Each row is a point on a landscape with many peaks, with its height.
A climber steps from a point to the highest of its 2 nearest points, and stops where none of them is higher. Distance is the straight distance between rows; heights are no part of it.
z905 (h 43.6): [ -6 -15   4   8   7   8   7 -10  -6 -20 -30   7  -2  15 -19  11  15   1
   9  34]
z938 (h 68.0): [-29   8 -32  -8 -25 -37   4 -28  15  34 -56 -17 -25  22 -11 -15  25   2
  -7  36]
z174 (h 55.6): [ -8  21 -24  24  -6 -24 -11 -30  16   8  18 -20 -15  21  -6 -22  39  -7
   5   6]
z413 (h 49.4): [ 12  -2  17  -1 -11  10 -47  34  14  -1  23  18 -10  -7   3  -4 -22 -30
 -20 -23]
z452 (h 57.2): [ 25  34   5   9  32  38  11  22  -9 -29   5   4   0   0  16   0 -11  19
  20 -37]
z208 (h 35.8): [  0 -16  -1  -9   3   0  11   8 -16  -2  33  15  20 -19  -5  -6   7 -25
 -27   0]
z621 (h 25.0): [-11   1 -20 -23   5 -57  17  16  -6  -5 -43  -3  14  -3  -7   9   6   8
  11 -26]
z88 (h 49.5): [-17 -12  -4   9  18  27  22  -7 -17 -34 -63  11   4  41 -14  10   4 -10
  24  10]
z467 (h 39.1): [  7   1  19  16   0  -5 -15  -1   9 -28  17 -21  16  15  -1  -1  -9  26
  14 -33]
z287 (h 21.3): [  2 -37  -5 -13  30  12 -24  25  -2  22  31  13 -24  -7  29 -27  28 -30
 -25  19]
z60 (h 23.7): [ 33   3   3  20 -17  49  -2  51   8 -14  32 -12  17 -20 -10   0  -9 -33
 -19 -32]
z798 (h 31.7): [ 16  -7   7  -6  36  -8 -17  10  11 -17   3  -6 -42  13  16 -33  42   9
  -6   8]
z641 (h 58.5): [  6  -7 -14   8  31  17  44   8 -31 -12 -49  -2   8  -1  16  35   3   1
  24  15]
z108 (h 55.9): [ -6  15 -22  -2  19  19   2  -7   1  16  27  36 -17 -11  11 -10   1 -37
   8  -8]
z177 (h 33.2): [-25   3 -17  -7   8 -26   2 -16   2  10  20  -3   0  -9  23 -12 -10  16
  13 -14]
z992 (h 48.7): [-21   8 -20  17   2   3  11 -48  10  -8  -4   2 -15  29  16 -16  29 -11
   7  22]
z135 (h 68.1): [  7  18   2  10  31   5  25   8 -10 -29 -32  10   0  -2   9  20   1  22
  29 -21]
z671 (h 24.1): [-17   7  30 -14  -3  13  -3 -47  11   7   3   7   4  29  10   3  13  27
  -3  47]
z804 (h 22.9): [-14 -10 -15 -30  -4 -46  -7  28 -35  19 -58   2  12  -5 -18  12 -11  -8
   9 -16]
z519 (h 22.5): [  9  29  -6  12   8 -52   8   8   1 -11 -32  -7   4  12  -9   3  -1  28
  29 -35]
z65 (h 32.9): [-14 -49   5   3   5  10  21  15 -22 -24   7   7  28   4 -14   5  17 -27
 -21  17]
z724 (h 47.0): [-40 -25  -8  22 -32   0   2 -20  -9  28  28 -17  23  18 -31 -16 -28  28
   8   5]
z81 (h 13.5): [  5  -1 -21   2  -6 -22  12   8   6  11 -54 -12 -11 -35  -4  21  14 -22
  12  16]
z921 (h 36.0): [-28  17  -7 -14 -23  14  12 -34   4  32  18  18   2 -18  11  27 -38  18
  10  11]
z932 (h 3.9): [ 15  42   5   4 -14  12  -6  -8  12   2   8   8   0 -13 -23  16 -12   0
  10  12]
z769 (h 49.1): [  2  20  19  -5  29  48  -2  19  -9 -21  12  26   8  -3  38   5 -31   7
   1 -19]
z488 (h 55.4): [-11 -37  -4  23 -19 -29   0 -16  -3 -20  -5 -44  10  13 -23 -10   5  22
  13   7]
z3 (h 30.7): [ 47 -19  20  13 -27  24 -27  42  18  25  10  -4 -21   2  41 -39 -27 -20
 -14 -39]
z645 (h 27.7): [ -3  20   0  -5 -19 -37 -10   6  11  39  35  22  33  15  24  -8  19 -25
 -35 -29]
z13 (h 28.1): [-15   3 -17  -9   3 -50  25  -5   2   4 -14 -19  20 -35  14   9   0  13
  12 -20]
z169 (h 27.3): [-27  10   9  -4  -5   9  -9 -48  23  18   5  32  11  26  29  17  -9   2
   1  31]
z137 (h 47.2): [ 11  -7  -4  23  24   9 -11   6   6 -17  11  -2  -1  14  21 -15   5  -6
  25 -33]
z853 (h 19.6): [ -3   8  31  13  -3  11 -23   1   7 -26 -15  30  21  32 -17  12  -9  12
  -4  -5]
z743 (h 52.8): [-33 -28  -6 -20 -17 -42   5 -12 -15  31 -56 -22   4 -12  18  10 -25  10
  18  27]
z82 (h 31.4): [ -2  19  -1 -17  -3 -32  -5  12  28   6  15  17  16 -16  17  15  12 -23
 -21 -17]
z107 (h 65.3): [  2 -15 -19  30 -10 -24   7 -35   4 -18  -4 -29  -5  19 -32  -5  27  -6
  11  15]
z762 (h 40.8): [ 12   9  30  -3   5  38 -34   9   3   7  22  21  -6   3  27  -7 -19  -9
 -16 -13]
z243 (h 41.4): [ -5 -20 -24   7  16  20  17   0  -8 -14  16  -8   1 -22   7   5   3 -17
  -6  -6]
z714 (h 38.0): [ 10  -2  11  -8   8   5  -7   1  -4  -9   1   3 -15  13 -29 -10  18   0
 -12  20]
z445 (h 32.6): [ 18 -21   9  16  -1  -2 -10  28   0 -39   1 -12  22  -6 -23  25 -17   5
   0 -29]
z862 (h 64.0): [-26  23 -28 -20   7   4   8 -22  -6  29  28  45   3 -13  -1  -7 -18  -9
  10 -19]
z650 (h 33.1): [  7 -12   2 -19   3  17  20   4 -33 -11   5  -6   0 -10 -42  -3  -2  11
  -1   9]
z648 (h 25.7): [ 42 -26  -1  14 -24  19 -19  41  20  19  28  -5 -15 -16  26 -13   5 -44
 -23 -25]
z185 (h 44.4): [ -2   5   5 -22  -9  15 -11  11  -4  -6  32 -19  -1 -14 -14 -24 -27  31
 -20 -26]
z91 (h 77.0): [-14 -25 -27   9 -28 -21   2 -23   2   2 -35 -31 -32  28 -39 -20  35  -6
  -1  34]
z912 (h 24.6): [ -2  10  40 -19  12  -3 -28   7   2 -14  -1  12   4  -2   2   9 -26  30
  -6  -4]
z806 (h 20.0): [  1  29 -11   6  -9 -20  19 -19  -9  -5 -30  -7  12  12 -15  -1  -5  10
  41 -13]
z359 (h 36.5): [-13  13  11 -11  11  -8   2   2  15  -8 -17  32  12  -1  15  15  18  -9
 -19  16]
z567 (h 31.1): [  1   8  23  -1   2 -16   3  11  17 -23 -20   2  20 -21  14  26   0  14
 -10   0]
z459 (h 27.6): [ 33   4  15  16  -5  21   1  46  13 -31  11 -15  -2 -22 -33  15  -2  -4
 -20 -10]
z952 (h 24.5): [  1  -4  12 -28 -12 -24  -7  18 -23   9 -40  -2  -7 -17 -25   7 -23  19
   8   5]
z775 (h 60.7): [-29  -2 -18 -11  -6 -40   2 -21   1  35 -50 -23 -16  -5   6  -6   1  34
  13  34]
z360 (h 14.8): [ 30  12   5 -12  42  18   1  32   1 -13  -6  -5 -34 -27   5   2  11  12
 -11   9]
z127 (h 36.2): [-18 -22  16 -12  16  -1  34  -9 -20 -17   0  11  30  22  -4  11  20  -6
 -16   5]
z677 (h 31.2): [-23  11 -13 -13  -4  -4  11 -57  15  24  13  18  15   6  35  24 -27  19
  22  20]
z508 (h 21.9): [ 12 -10  -5 -10   0 -34 -20  18  27 -11 -16 -14 -32 -19 -18   4  31   6
  -2   4]
z575 (h 7.0): [-12  25   6  10 -32 -15 -16  -7  18  15 -26  10   5 -10 -28  27  -1   5
  -7  22]
z254 (h 56.2): [-26 -33 -15  19 -35 -21   3 -11 -20  15   0 -42  15   8 -39  -2 -27  20
  31  10]
z6 (h 41.0): [ 39  -9  11  27   6  16 -14   8 -11   5  22   3   8  20  35 -22   2 -26
   7 -35]
z381 (h 21.2): [-10  16  12   0 -12   3  19 -42   6  12  -7  -8   8   1  -3  11  18   2
  -6  53]
z529 (h 20.8): [ 19 -20  -8  12 -21  30   8  28   5 -20  37 -39  17 -31  -1   5 -12 -24
 -26 -14]
z416 (h 1.3): [ 17  37   5  31 -10   7 -11 -29  30  -7   3   2   1  15  -3  11   4  -2
  19  12]
z420 (h 28.7): [ -1 -19 -16  -5  -6  -7  -5   9 -21  -9 -28 -11  -4  -8 -47  -1 -13  11
  10  -1]
z717 (h 62.0): [ 22  -4   2 -12 -39   1 -42  34   4  32  47   9 -12   8 -13 -18 -16 -12
 -18 -38]
z215 (h 35.7): [ 60  -8  24  22  13  36 -19  35  -8  10   8   8 -13   8  44 -41 -16 -15
  -8 -43]
z828 (h 34.7): [  3  11  17 -21   9  36   9 -17 -17  20  43   6  -2   0   7 -22  -3   4
 -17  15]
z787 (h 27.1): [ 20   2  16 -17   7 -22 -21  27  22  -8  16 -15 -35  12   0 -13  24  31
 -10 -12]
z555 (h 52.2): [ -9   9   5   1 -19  11 -34  15  -6  23  43   6  -9   7 -11 -36 -30  12
 -15 -30]
z504 (h 39.5): [-38  -1  -1   3  -8  -4 -17 -23   2  10  12  -6   4  12 -14  -9 -12  22
   5   3]
z598 (h 39.3): [-22   2   8 -19  -2  -1  28 -25 -13 -14 -34  21   7  35 -18  10  20   7
  -9  27]
z773 (h 18.1): [ 24   0  -9 -16  35  15  -7  36   2   9  25  22 -42 -24  16 -14  27 -18
 -29  11]
z930 (h 38.7): [  7   3   9 -31 -15   9  11  -2 -19  23  62 -21  10  -1 -10 -34 -13   9
 -26  -4]
z422 (h 10.4): [ -2  29 -15  16  -8 -27  -3 -13  26   5 -34  11 -10 -23  -4  35  19 -28
  13  21]
z718 (h 17.9): [  0 -18   6  20 -11  26  15  -2   0 -12  50 -40  29  -7  21  -4 -16  -9
 -11  -8]
z881 (h 53.8): [ 10 -11   2   8   8  23  44 -11 -27 -18 -61  10   6  30   0  47 -16   3
  27  15]
z796 (h 17.1): [ 20   6 -10   6   9 -29   8  -4   8 -11 -36 -22 -33 -19 -13   5  18   8
  23  17]
z816 (h 41.8): [-10  14   4 -16   5  28  36 -30 -11  16  13  27  22 -16  10  24 -14 -13
   4   5]
z842 (h 26.2): [-17 -16   1 -10  34   4 -23   6   6  -7  17  11 -28  -7  32 -21  19   4
   1  20]
z87 (h 48.1): [  1   2 -18   9  19  51  18 -14 -11  10  33  16   8 -21  26   8   0 -28
  -8  13]

Call two points neighbours if one is among the 2 nearest of the other. Go from one point of each pair to the other, from neighbour to neighbour, staying as high as possible. Name the lowest point that can't be avoided.
z135 / z137: z648
z717 / z135: z762
z862 / z359: z645
z91 / z254: z488

For each start below, name the point where the climber stops.
z804: z254
z932: z798
z529: z137
z519: z254
